Points, in no order, along strands that fork, close into loops and pass close to each other.
In the rows, 128 means zero.
Points whose rows are less than 110 apart are linked; no others are. Some points are linked to none.
Fenud: [156 127 120 150 144 108 123 131 168 167 107 152 131 132 166 149 102 144
 144 128 131 128 151 132 125 127 125 142 109 139 128 120 123]
pape: [143 163 118 158 194 120 121  97 116  66  91 124 128  81 133  98 147 166
 122 101 143 109  97 158 111 148 145 167  76 155 157 162  85]
pifi: [136 159 109 128 111  96 103 110  93 127  79 119 119  87 130 134 154 118
 124 154 118  91  83 159 106 131 153 109 113 152 162 121 147]
konu: [156 160 114 145 120 115  93  84 164 104 156 119 116  39 115 120 143 130
 111  98 129 114 109 135 132 129 122 147 136 216 164 162 125]
guna: [ 80  84 139 117  99 128 141 125 196 115 136 118 117 181 113 133  99 115
 129 152 123 165 173  92 146 146  94 112 199 100 122 101 156]
nules: [ 90  99 172 137 111 104 157 151 108 146 124 115 141 154 173 141 123 144
 129 112 115 120 148 111  96 144 144 124 131  47 126 101 138]
Nodi: [137 167 141 168 188  95 161 127  57  96  69 137 124  93 139 127 150 148
 130 121 129 111 116 144 102 137 175 152  97 123 160 111 124]
Bati: [155 165 134 171 194 102 132 119  82 111  47 123 124 122 137 148 159 151
 131 122 125  90  80 162  87 134 161 164  91 124 168 152 104]
Balaf: [149  96  82  67  95 123 112 122 158 155 166 125  89 168 120 125 110  99
 113 119 141 128 160  85 128 110  98 118 177 164 116 114 120]
dozip: [159 129 126 108  76 102  93 138 225 143  83 104  93 132 166  91 138 140
 127 153 131  91  99 108 115 150  96 122 131 150 161 173 149]
Pepi: [104  95 167 165 131 177 149 162 141 162 171 131 172 168  93 130 138 118
 138 139 114 147 167 130 152 155 113  67 166  24 107  88  89]
bovum: [ 82 117 161 137 124 155 161 132  70 151 146 108 128 119 123 125 127 152
 141 153 118 140 137 153 137 147 142  79 119  51 147 114 152]
toru: [117 109 188 148 137 164 164 143  89 148 150 139 134 128  99 154 122 147
 130 147 112 133 175 152 139 147 137  90 104  88 143 119 146]
nekul: [ 80  98 186 137 128 161 148 164  85 116 179 116 145 171  92 145 115 128
 122 121 134 171 146 117 152 107 127  94 147 110 106 107 145]
resol: [113 156 100 128 125  62 110 145  98 117 102 134 153 107 154 108 156 136
 139  99 125 107  88 122 108  94 152 127  88 142 130 114 135]
Fomo: [152 136 125 135 158 155 122 111  68 131 122 176 121  98 113 157 142  91
 119 162 129 139 128 172 140 104 127 116 121 150 124 115 113]
Lilu: [140 129 107 134 153 128 116 139 129  92 169 157 133 130 111 133 118 104
 124  87 155 186 130  87 157  88 123 149 166 210  94 109 131]
duset: [112 118 163 129 100 157 149 158 168 138 166 102 163 136 118 106 153 145
 117 115 109 122 135 114 120 180 122 107 167  18 141 123 122]
Kob: [134  98 117  95  84  94  84 160 161 150 144 118 141 142 157 144 122 114
 138  86 114 117 133 123  99  87 112 111  93 110 116 148 152]
dosem: [ 93 102 127 144 134 105 140 100 103 138 121 125 127  99 125 132 121 148
 134 129 120 148 156 147 136 129 154  99  92 126 156 109 175]
lelom: [ 45  79 113 102  47 132 128 128 156 131 130  98 165 145 119 115 148 106
 122 155 116 105 129 138 138 133 106  93 178  75 102  99 149]
ladi: [114 139 114 189 202 104 157  90 111 127 132 150 150  97 132 137 106 145
 146 106 137 159 151 136 146 124 144 126  96 171 142  99 143]
ginem: [ 94  80 134 104  92 140 109 138 141  94 143 123 125 133  66 140 126 127
 128 128 141 135 135 111 153 108 125 133 148 183 118 109 165]
pekun: [111 110 171 117 113 145 115 123 160  93 135 116 121 104  88 133 115 155
 156 131 127 111 130 139 153 143 129 156 111 186 131 164 165]
Sanin: [114 133  95  98  65 139 132 108 142 136  98 127 103 131 139  98 137 120
 116 189 122  95 111 121 135 151 123 112 175 107 113 131 130]
Zasi: [103  97 152 144 100 152 137 155 166 158 173 114 181 157 118 123 152 125
 120 116 101 122 156 123 122 179 116  86 158   4 114  80  97]
sare: [146 129 124 184 183 100 149 107 144 156 100 140 126 104 142 145 109 167
 145 105 131 132 149 135 135 137 147 142  88 149 141 110 143]
teran: [136 146 123 154 187 142 138  99  99 110 124 173 140  96 110 157 119  93
 105 135 128 169 151 169 163 110 124 126 130 193 125  94 111]
falok: [133 123 150 117 107  95 142 167 182 143  66 115 129 157 147 125 141 175
 135 126 119  89 121 114 101 160 131 139 120  40 140 148 127]
pipa: [135 128 129 107 101 110 136 197 138 146 132 125 139 166 178 122 141 134
 122 100 113 123 131 100  88 122 131 143 132  58 109 151 127]
geni: [161 140 148 108 155 145 130 129  86  89 147 135 115 117 113 112 126 119
 116 113 135 150 131 116 116 126 141 159 102 157 134 139 102]
Ladob: [126 118 187 143 139 138 161 111  74 125 136 148 131 109  82 160 125 136
 125 138 120 134 168 154 155 131 134 110 102 139 152 101 130]
vami: [128 105 145 104  76 135 113 123 198 158 100 119 113 124 109 141 140 112
 132 188 117  78 140 152 139 152  95 110 162 110 143 124 121]
taz: [120  91 132  86 119 143 144 167 131 173 176 150 144 191 127 135 114  92
 103 122 128 147 161 125 129 119 107  74 159  70  88  99 110]
lel: [108 126 135 156 170 147 139  85 110  78 154 147 139 119  78 144 116 108
 117 128 135 174 158 157 173 104 113 132 134 215 117 105 117]
vobiv: [147 155 151 177 214 120 137 123 117 125  86 111 149 104 140 151 113 164
 144  98 113 124 106 167  99 123 142 169  32 135 148 169 105]
Zere: [ 94 142 112 140 131 121 126 106  82 125 107 114 135 111 140 105 122 137
 151 143 129 116 101 161 129 120 148 130 114 112 120 131 141]
Rulip: [123  89 153 102  67 100 130 144 173 164 102 119 127 148 171 150 144 121
 108 122 113 105 138 114  97 156 117 134 156  64 136 114 138]
fev: [148 128 123 150 148  94 122 132 179 113 132 136 138  95 137 125 126 176
 163  70 131 129 139  99 132 132 135 163 119 174 128 166 138]
tipu: [158 151 151 164 192 136 139 115 121 105 135 130 143 107 147 145 108 145
 143  88 122 153 126 148 122 122 125 167  62 153 136 168 113]
zunef: [150 137 123 115 127 131 135 156  90 153 151 148 138 142 153 124 107 115
 122 110 136 124 105 125 117 105 133 129 118 113 102 139 131]
Mudo: [184 112 114 106 103  99  99 146 179 132 133 143 114 136 149 146 139 118
 140 113 138 105 133 104 123  98 111 124 136 206 116 131 116]
Ler: [121 105 157 102  84 146 126 129 199  97 122 124  81 128 113 103 113 142
 156 159 130 116 123  96 145 156  97 145 164 165 121 159 134]
Mize: [109  93 158 102  48 106 122 159 194 130 125  92 112 133 144 118 133 107
 121 124 130  92 111 107 109 153 103 133 168  84 141 136 153]
Kito: [104 152  92 131 149  91 128 144  84  94 170 138 157 114 104 115 116  88
 133  67 132 165 100 109 134  82 107 141 114 182 116  94 163]
zupem: [125  98 126 106  94 116 111 142 213 106 126 113 108 122 113 123 110 156
 166 129 135 113 156 102 144 145 114 135 151 186 117 134 152]
gefo: [119 127 170 161 178 103 148 170  78 139 128 139 159 126 129 151 126 138
 134  88 115 132 134 137 106 120 165 113  68  97 147  99 157]
vuf: [102 112 124 127 106 116 118 100 140 176 121 134 128 142 154 148 115 113
 127 157 124 129 128 164 135 122 121 112 137  77 139 122 157]
Los: [102 117 100  88 112  97 114 142  82 126 159 137 154 123  98 112 130 102
 122  96 134 132 115 130 122  91 137 112  93 123 106  97 162]
Luso: [ 94 113 152 156 161  99 141 123  70 146 112 131 138 121 144 135 134 142
 139 111 114 120 146 146 117 127 174  96  85  75 153  93 154]
difi: [183 159 111 108 104 117 101 154 115 141 111 127 124 147 170 130 164 124
 131 135 135  97  88 105 103 102 131 156 118 133 113 158 100]
Dure: [157 165 132 160 185 119 113  98 141  72 123 108 129  79 141 126 125 146
 116  80 133 134 109 149 106 131 123 185  74 175 154 177 108]
meb: [168 109 129  85 133 181 116 104 183 125 149 115  99 139  95 135 111 105
 146 152 123 124 134 123 140 114  90 146 173 174 114 145 108]
vuki: [136 163 118 127 129 174 138 107  48 128 111 133 124 121 146 116 132 113
 103 162 131 126 105 154 116 140 144 150 131 103 113 142  93]
roza: [163 165  80 183 184 103 100  98 122 168  75 121 117 115 174 133 139 148
 131 107 135 107  79 133  94 117 162 146  89 141 154 164 129]
fikob: [157 132 128 123 146 128 127 141 192 161 125 141 131 165 153 134 106 125
 153 138 121 144 151 109 123 133 109 138 118  95 111 133 120]
Kug: [150 177  65 113 130 105 108 102  69 147 135 141 140 104 148 110 149  85
 103 125 135 127  84 133 125 104 141 131 115 169 114 112 129]
vutem: [169 169 105 169 195 114 122 104 113 123 137 173 161  86 124 142 115  84
 105 108 143 144 127 161 131 113 121 147 109 206 125  90 105]
goli: [147 157 118 110 102 144  89 120 103 155 116 103 126 128 127 116 144 119
 123 164 127  96  70 153 107 131 129 129 104 104 130 158 124]
Geze: [101 105 159 101  92 153 142 193 150 104 170 107 128 165 107 129 125 148
 138  96 126 140 157  67 129 154 125 131 157  78 111 135 131]
zafi: [136 142  94 140 119 131  95  94 175  97 117 126 115 100 137  84 126 148
 135 146 142 115 106 128 132 128 125 142 122 188 123 164  98]
seg: [123 123 124  74  98 180 162 123 149 123 156 100 107 175 113 115 125  85
 107 181 126 134 123  96 129 123  82 134 204 125 104 123 116]
vuvog: [122 111 117 117  96  84 117 100 127 142 102 154 130  84 118 143 147 110
 112 133 140 112 132 148 132 112 127 108 142 184 134  86 151]
defoz: [142 109 137  79  97 157 118 118 175 139 130 125 111 152  99 129 133 114
 146 179 115 116 152 140 148 133  95 116 160 142 137 128 128]
famad: [151 149 113  95  90 178 107 128 128 158 141 105 118 155 132 113 125 108
 114 163 126 123  89 125 115 126 101 138 139 101 116 159 116]
bomat: [123 136 102 174 165 117 149  99 117 134 152 156 121 117 143 128 100 133
 131 105 147 177 144 129 143  99 128 141 134 174 127 110 144]
Valab: [149 117 101 105 156 137 121 146  97 119 193 154 115 170 100 133 105  83
 100 103 149 185 135 108 156  97 142 121 155 203 100  95 125]
tufeg: [108 128 157 141  95  82 126 146 172 124  37 102 109 102 142 124 139 168
 141 142 138  75  92 142 121 168 146 137 111 156 145 161 147]
Davu: [110 101 120 114  87  92 111 124 178 112 113 133 112 132 128 111 116 144
 155 121 139 125 159 101 139 130 126 131 147 136 123 119 147]
meda: [150 138 165 142 169 164 152 106 128 129 147 145 110 139 132 135  89 136
 124 140 133 157 157 132 131 131 108 158 110 101 139 142 110]
gerir: [119 125 111 145 161 132 119 112 140  65 189 133 119 121 118 141 105 141
 145  73 152 190 149  95 150 107 128 162 148 211 117 145 132]
ronil: [125 141 110 116  83  83  83 122 123 149  87 105 101  82 143 105 156 120
 101 141 135  76  76 136 120 146 148 104 115 163 147 145 156]
Luf: [102 143 149 155 183 144 143 115  48  87 151 128 152 111 103 115 122 119
 134 139 128 151 116 153 139 113 147 122  73 128 129 129 116]
soduz: [133 149 116 109 151  99 124 172  79 106 167 131 147 116 110 113 122 114
 131  80 124 151 109 112 130  97 138 129  83 141 128 105 139]
pazil: [ 90  72 137  94  90 142 100 172 153 103 167 102 130 180  67 149 118 119
 140 111 123 149 141  97 141 113 116 111 169 140 103 118 156]
Puv: [182 139 143  95 116 144 119 167 151 128 104 128 119 149 143 128 144 151
 133 137 123  92 116 103 109 122 118 159 133 108 123 165 111]
vuse: [153 151 138 184 241 140 142 131  95 149  78 132 134 132 143 143 117 143
 149 117 101 125 102 156 103 154 159 143  41 123 157 141 110]
rerom: [112 108 102 117 148 160 111 127  87 106 190 130  97 179  74 128  85 104
 123 106 140 189 130  87 169 103 125 107 161 175 104 112 129]
Tudo: [ 86  84 140  93  96 168 118 165  94 103 182 109 117 179  71 135 117 116
 118 117 135 156 138  91 146 125 124  96 160 118 100 121 137]
maf: [126  92 175 128 133 113 150 135  95 114 143 155 122 122 104 158 112 124
 110 109 137 160 178 118 149 125 147 114 131 159 135  91 149]
nizus: [100  93 109 120 111  90 110 127 129  89 142 120 146 122  87 123 124 125
 145  94 141 152 143 115 138 109 136 115 131 185 117  94 168]
zeso: [160 111 176 134 159 160 164 170  99 154 160 170 128 166 126 158  93 101
 114 130 144 150 175 111 136 127 134 113 136 114 114 106  93]
zisid: [117 131 167 135  98 173 134 158 131 139 143 103 148 141 122 118 142 150
 127 145 112 115 118 135 123 152 114 124 148  49 131 139 118]
mozez: [165 137 103 118 119 162 107  80 179 124 145 124  97 112 139 114 120 133
 138 153 131 127 122 120 133 117 110 153 148 169 129 161 118]
fadon: [147 162 103 132 119 100 107 103 126 103 130 121 111  58 131 108 143 125
  99 100 147 104  81 136 115 129 129 157 130 205 161 136 146]
dusat: [141  96 132  79 103 112 101 165 143 153 157 147 129 163 171 158 116  96
 124  91 120 145 150 113 123  92 114 124 134 127  94 115 136]
Rames: [177 115  98  72 114 129 130 137 117 145 161 150 105 155 139 134 130  89
 104 124 136 136 146  91 119 107 120 127 167 167 118 107 116]
nev: [174 167 125 159 160 113 101 125 105 127  28  96 116 130 135 150 167 155
 110 135 142  69  54 167 105 145 151 155 104 126 181 182  83]
kudo: [107 108 159 124 124 206 175 130 146 107 140 125 139 158  87 136 140 114
 143 188 124 157 152 124 162 139  88 120 195 102 105 114  95]
buri: [107 118 177 155 147 125 176 165  93 126 126 114 149 136 155 118 124 166
 153 129 118 134 136 112 106 150 158 127 114  59 129 121 123]
vedob: [136 135 120 118 140 153 151 109  79 161 125 163 138 120 138 159 121  89
 108 150 132 146 135 159 149 116 122 108 144 126 137 104 121]
Luni: [156 151  92 148 153  97 134 114  89 144 134 163 121 104 166 115 119 123
 113  90 150 144 134 115 121 115 142 133 121 152 137 114 152]
mobuz: [135 135 102 143 135  96 115  93 145 114 148 163 129  68  94 127 141 111
 128 121 139 129 134 150 148 113 122 117 149 219 127  96 154]
totol: [116 133 128 138 133 149 151  98 110 185 103 145 121 129 154 149 118 124
 117 156 103 136 146 172 138 128 121 108 137  91 127 110 138]
bevup: [163 175 111 189 229 109 139 121  78 119  77 171 135 109 175 129 124 104
 122 100 144 117  89 155  96 119 157 156  76 153 123 125  94]
Kegig: [127 119 154 116 107 151 119 138 148 110 137 103 126 118 108 117 110 157
 150 121 123 123 116 127 133 139 122 156 104 123 136 189 169]
zibe: [ 97  99 161 133 101 144 144 131 194 172 123 110 155 145 123 150 127 131
 138 137 106 121 163 156 129 165  96 116 145  48 132 110 144]
lare: [ 87 118 170 105  80 173 138 163 171  84 127 107  99 142  87 106 121 114
 151 150 138 119 126  78 137 169 110 139 167 137 116 155 142]
livu: [110 130  98 165 165  82 118 104 139 146  79 122 131  93 143 123 128 185
 166 108 114 113 122 136 119 148 165 129  86 149 150 135 152]
sabi: [101  90 157 121 102 132 156 140 205 140 145  96 142 176 107 145 115 110
 128 144 109 159 171 117 142 148  87 116 180  46 124 107 152]
vutez: [129 158 142 135 169 136 117 109 104  95 106  93 115 113 119  96 136 169
 131 116 136 111  78 160 112 144 141 156  82 115 164 193 102]
sutu: [138 103 145 129 154 136 173 149 115 167 126 172 128 151 146 168 105 102
 111 135 130 137 181 130 118 138 132  94 131  84 130  94 110]
lavi: [170 168  99 178 153  70  84 120 142 169  49 115 123 119 167 155 161 154
 133  99 130  77  57 126 100 137 154 130  87 152 172 158 121]
Lotu: [163 135 111  92  58 110  78 134 192 132 119 102  91 127 152 101 141 115
 119 144 137  95  98  96 121 131 113 124 127 153 127 172 135]
veba: [127 152 161 148 165 177 159  81  67 100 104 131 109 124 148 130 127 126
 113 162 140 140 129 178 120 154 135 139 129  79 138 151  83]
peme: [175 133 128 115 128  94 108 139 187 108 134 140 112 100 135 138 140 144
 145 105 136 111 137  98 130 127 124 164 123 202 139 159 130]
sor: [140 146  90 117  88  96  90 115 118 115 105 120 108  84 143  97 165 115
 108 128 146  78  79 100 126 124 119 127 116 197 143 133 156]
vizar: [150 148 125 105  98 156 100 138  94 168 104 125 132 120 122 128 166 132
 112 170 100  74  98 159 113 149 136 107 134  81 141 130 108]
bifi: [159 113 138  77 106 134 138 112 107 135 141 147  91 117 121 131 140 108
 100 152 131 111 148 116 126 132 131 124 155 169 145 110 116]
Dafe: [128 126 110 116 108 112 111 133 152 136 128 101 118 130 143 104 122 156
 144 126 126 116 107 139 123 121 125 129  97 110 134 174 166]
Dete: [128  84 138 103 125 141 147 153 123 195 154 155 144 164 139 160 129  81
  99 130 123 121 173 149 124 144 118  79 147  63 113  77 101]
sefov: [141 157 156 173 207  93 154 149  67 111  98 135 164 110 133 134 152 127
 145  84 115 120 112 139 105 130 154 128  59 120 152 104 139]
vazag: [145 180 107 180 194 117 122  72 104  86 142 150 158  70 127 142 151  92
 115  91 135 143  90 173 126 113 110 175  97 183 142 113 114]
bamum: [ 75 110 167 154 125 159 162 107 113 100 117 124 126 122 114 137 112 148
 142 168 130 151 151 130 174 131 117 124 149 133 132 125 144]
Vab: [116 150  77 135 126 105 115 124 110 105 140 125 150 114 138  91 141 146
 148 107 124 137  95 114 116  92 141 147 108 169 110 146 141]
Zem: [106  90 111 117 123 121 130 120 130 149 146 137 107 164 117 141  89 112
 104 127 135 174 163 120 155 121 119  97 163 130 111  96 153]
Doz: [ 93  94 116  99  80 103 104 158 171 130 140  96 139 158 139 113 118 143
 151 115 117 126 132 126 116 127 123 113  99  83 112 138 154]
tiz: [104 156 105 116 127 178 142 123  43 135 150 133 124 128 127 104 106  89
 102 152 137 153 125 132 131 102 142 121 121 123 106 136 106]
Ziz: [115 111 111 144 111  81 132 123 160 128 131 120 114 116 156 107  98 170
 152  87 127 152 145  97 126 136 133 140 115 153 125 128 156]
biz: [138 131 157 151 154 133 137 135  97 153  84 149 149 141 150 160 139 124
 133 142 130 115 119 146 107 127 154 126 105 113 142 122 117]
mun: [151 133 163  93 112 161 126 130 110 127 108 130 121  91 102 145 154 148
 108 154 123  88 142 162 134 158 143 146 118 134 167 132 129]
dum: [105 108 178 142 119 187 165 163 155 137 177 136 146 171  86 145 123 124
 131 175 126 148 173 111 155 135  98  98 164  72  99 106  98]
pugeg: [118 103 159 105 103 168 108 131 141  96 137 123 127 123  84 152 122 119
 147 150 144 120 123 124 149 125  95 150 147 190 127 145 155]
tig: [109 138 128 173 179 108 133 116 116  67 176 120 136 134  95 141  99 146
 163  80 134 183 162 103 166 104 134 146 115 195 120 123 130]
dideg: [ 80  73 121 113  87 149 143 155 161 139 170  98 153 192  93 112 121  97
 112 109 114 161 173  88 137 136  97  77 193  34 101  84 107]
bis: [163 157 111 140 134 120 105 106 147 115  73 124 105  98 146 107 138 162
 131 150 152 108 109 135 123 136 145 154 105 147 151 170  96]
Podag: [103  93 148 103 120 191 145 126 116 113 162 129 100 162  65 134 120 124
 129 175 122 154 171 134 173 129  98 116 187 126 121 111 110]
Pude: [104 110 148 125  90 131 124 140 198 161  93 107 147 130 122 142 151 134
 138 180 101  99 130 158 131 162 111  95 146  71 124 120 145]
zosu: [111 125 152 142 117 105 137 131 177 126  58 105 132  92 127 122 118 188
 157 147 130  93 131 136 135 169 140 131 103 125 139 164 135]
Zes: [156 141  99 129  99 105 115 111 209 149  76 129  99 136 164 107 141 150
 139 175 127 104 116 117 133 144 124 130 148 125 140 154 112]
moman: [101 107 158 160 170 143 140 113  99  78 152 130 118 146  70 134 103 139
 135 116 142 195 152 110 176 103 131 123 127 192 113 111 141]
Koliz: [167 150 114 150 130  99 113 122 182 141  53 129 106 125 166 129 137 171
 134 143 130  89 115 116 114 139 147 150 128 128 140 150 105]
fuzap: [132 147 125 153 156  86 114 111 148 105 146 139 146  77 100 129 133 161
 145  68 134 137 134 116 137 119 136 155 102 195 142 124 157]
Visub: [ 91 125 108 111  93 196 149 121 100 152 162 129 133 163 102 117 139 125
 123 163 114 138 132 148 143 140 122  93 161  61 105 120 125]
Dule: [118 135  92 125 117  78 106  91  98 159  98 153 125  97 145 146 150 121
 117 138 125 107 122 164 125 115 154 103 116 128 146  96 154]
nefo: [153 144 178 129 138 128 133 165 148 106  92 100 155 146 152 131 137 176
 135 128 115 104 120 128 108 136 126 173 120  96 133 170 108]
pizo: [126 165  71 144 146 103 112 133 117  84 171 131 159  80 134 105 134 121
 130  90 133 148 108 104 125  88 130 145 123 200 114 108 136]
Dopi: [158 177  81 120 129 135 101  85  94 123 123 139 124  86 134 137 157  85
 104 168 137  97  94 156 122  99 124 139 114 176 127 142 104]
munot: [140 137 148 133 124 136 158 120 111  82 100 123 120 114 150 105 115 171
 142 140 137 135 140 101 131 150 147 176 123 109 130 146  97]
vuto: [137 161 109 180 157  89 139  86 144 104 150 143 146  52  85 135 133 142
 118  88 133 141 138 132 147 125 133 144 126 220 139 104 140]
karur: [ 81 118 130 136 113 160 158 146  66 157 159 117 159 155 125 110 128 123
 127 133 120 133 133 148 141 123 146  69 144  57 104  99 122]
Tebe: [112 130 105  99 123 140 129 130 108 105 133 162 132 127 104 116 121 118
 132 159 132 142 133 125 147  98 123 116 139 160  96 109 118]
Tez: [107  88 134  89  78 148 120 141 125 161 142 133 140 142 109 144 146 109
 102 144 115  95 159 155 129 146 129  76 160  56 118  95 107]
vev: [ 96 122 135 146 116  92 125 108 144 136  91 116 120  82 117 121 121 164
 149 126 116 118 127 159 141 157 161 108 103 146 149 129 163]
Nosus: [ 99 118 151 152 175 105 148 147 112  95 143 111 157 132 144 125 107 150
 170  83 125 155 126 101 136 101 149 141  95 151 130 133 162]
rarar: [ 96  68 138  95 110 133 133 176 163 155 167 124 140 201 102 144  94  82
 116 107 119 156 185 115 142 123 120  83 156  55  91  87 104]
vaba: [132 141 144 116 101 171 133 147 123 150 112 107 144 134 109 124 169 151
 131 164 106  79 113 161 119 175 129 106 148  40 139 136 109]
Dogi: [ 70  63 129 101  66 125 117 145 123 136 137 122 159 156 125 135 137 101
 105 145 132  95 131 152 138 123 135  87 151  96 107  93 133]
kufof: [171 162 111 145 169 107 106 124 106 120 117 145 148  89 110 125 143 133
 130 125 130 113 104 143 122 113 145 146  75 161 139 126 117]
Toze: [109  90 113  81  77 174 133 151 168 142 172  99 128 186 103 124 133  82
 106 164 117 126 135 102 124 121  81 116 219  85  91 122 135]
siv: [131 142 125 125 154 108 140 148 124 136 126 117 113 136 164 105 113 167
 143 103 114 136 118 119 112 122 162 139  89  93 142 152 143]
gadu: [120  92  84  58  63 117 110 138 172 136 174 119  93 163 119 115 125 102
 122 112 123 133 150  86 128 108 103 109 154 123  97 138 130]
Nom: [ 97 112 173 158 145 182 150 118 102  99 158 130 145 143 102 147 108 125
 141 149 139 167 142 142 156 117 120 124 137 122 117 133 139]
baz: [128 164  90 129 152  89 135 119  61 158 129 165 122 107 170 136 130  79
  96 103 133 143 112 129 118 107 137 128 120 157 115  89 142]
zugit: [148 126 142  89  92 120 127 121 130 108 113 134  97 101 114 118 133 140
 119 144 139 101 143 143 121 154 130 139 133 164 154 137 141]
nor: [107 132 181 157 146 131 171 129 110 105 117 114 118 146 148 117 122 175
 125 136 134 149 146 101 133 145 135 142 126  64 141 142 115]
lod: [135 130 121  90  74 163 115 154 160 177 153  90 136 175 142 125 133 108
 121 124 119 106 104 121 103 130 102 116 144  61 112 157 136]
Febad: [184 139  82 120 129  85  81 120 168 156 148 143 135 100 153 132 157 116
 114 106 140 106 121 109 119  94 123 116 126 213 115 127 127]
fano: [ 98 129 147 188 190 119 169  96  92 112 128 127 133 127 142 132 103 158
 158 133 142 173 154 124 155 136 138 115  89 131 125 117 126]
zedo: [150 136 109 109 120  94 128 172 133 146 102 115 123 149 181 107 139 170
 140  88 115 123 120 105  90 121 151 139  96  70 135 171 126]
nebo: [122 114 176 117 107 163 146 165 170 102 152 108 118 163  95 128 126 144
 151 140 115 127 148  90 129 160 103 144 176 107 126 143 137]
sugo: [ 65 112 125 134  99 156 161 109 121 108 115 128 115 128 113 107 119 145
 132 180 112 143 152 140 165 149 123 106 168 103 117 118 140]
Nagu: [168 150  68 136 139  88  87 115 144 120 170 148 142  90 135 108 142 119
 123  97 133 127 131 104 123  96 143 139 130 203 133 110 116]
dubes: [101 132  90  95  96 169 143 132  94 161 159 120 137 172 121 106 126 100
  98 149 131 146 115 104 128 119 119 107 168  66  79 119 121]
rimi: [137 135 123 103 111 198 127 125 123 122 167 107 120 163 116  94 111 104
 118 158 129 151 126 124 127 118 102 142 160 128 112 152 114]
Tel: [186 163 116 163 135  91  73 131 122 147  35 104 119 140 163 142 163 150
 128 140 133  87  43 128  99 132 147 132 102 125 170 183 100]
Mab: [157 168 120 157 196 149 130  51  90 111  98 159 100  94 147 134 141 108
 106 124 141 132 109 191 102 135 145 151 106 148 159 134  72]
Gute: [104 107 115  90  69 156 123 162 168 156 170  93 150 161 131 122 138  96
 117 123 111 119 113 100 106 141  90 104 177  47 101 125 119]
nibi: [144 113 119 118  97 100 104 121 164 175 106 142 116 127 168 158 122 117
 129 142 124 102 130 144 120 121 119 134 127 123 132 116 151]
sib: [162 104 167 129 157 139 148 130 127 136 144 171 117 155 117 167 109 120
 137 132 140 153 188 117 141 127 116 136 154 154 121 101 123]
Zuput: [150 149 101 124 103  84  99 142 108 141 102 138 146 130 163 135 163 118
 114 117 122  80  96 112  98 114 156 127  93 126 113 134 132]
Rebig: [146 185 114 168 210 108 150 111  62  98 108 176 138 100 139 130 136  80
 113 109 128 128 102 149 115 115 156 139  83 135 134 104  98]
deme: [154 177  83 151 138 142 100  59 119 143 106 135 112  81 159 122 136 113
 117 149 133 113  86 173 132 108 129 144 124 157 139 159 103]
sufa: [ 85 136  87 103 121 157 155 136  77 137 156 124 129 158 138 103  92  92
 109 145 138 162 126 112 135 103 137 116 148 112  82 125 129]
mimab: [140 128  94  71  68 124  97 137 153 115 149 110  92 143 130 101 141 120
 124 114 121 117 117  85 129 117 118 133 135 150 116 158 135]
luv: [127 103 161 118 102 104 151 161 146 154 134 127 121 163 159 136 120 144
 115  99 111 132 163 124 102 151 118 136 131  55 139 120 148]
bubuf: [151 177  63 172 169 119 105  74 123 157  96 143 118  70 158 121 140 159
 127 119 147 110  97 146 113 125 162 137 117 168 147 144 115]
poni: [ 83 102 132 124  90 122 144 133 179 104 105 116 116 135 113 110 109 142
 140 165 127 139 160 112 143 154 124 122 155 109 122 108 142]
Bas: [142 131 122 108 137 147 143 145 187 150 132 123 131 172 130 107 125 131
 145 164 116 151 135 101 117 136  95 136 153  64 115 139 107]
zif: [132 153 160 132 169 167 150 123  68 107 119 107 116 124 133 106 132 158
 127 130 132 131 110 150 107 144 142 160  90  71 156 159  84]
kov: [132 181 114 178 200 119 142  59  71  76 119 149 138  84 146 139 130  98
 106 112 133 145 107 174 121 130 129 154  79 164 140 120  90]

A piece is all that can be reached along the links. How many separate loops has the piece of each point below (a circle has one, a figure eight two, a Y none), and how many tips (points with one link)?
toru: loops 0, tips 3
kov: loops 1, tips 6
guna: loops 0, tips 9
Pepi: loops 1, tips 1

How many points has the smallest loop of links through each point below? Write - if it is on no loop.
Luso: 21
rimi: 6
vaba: -
Davu: -
maf: -
Fomo: -
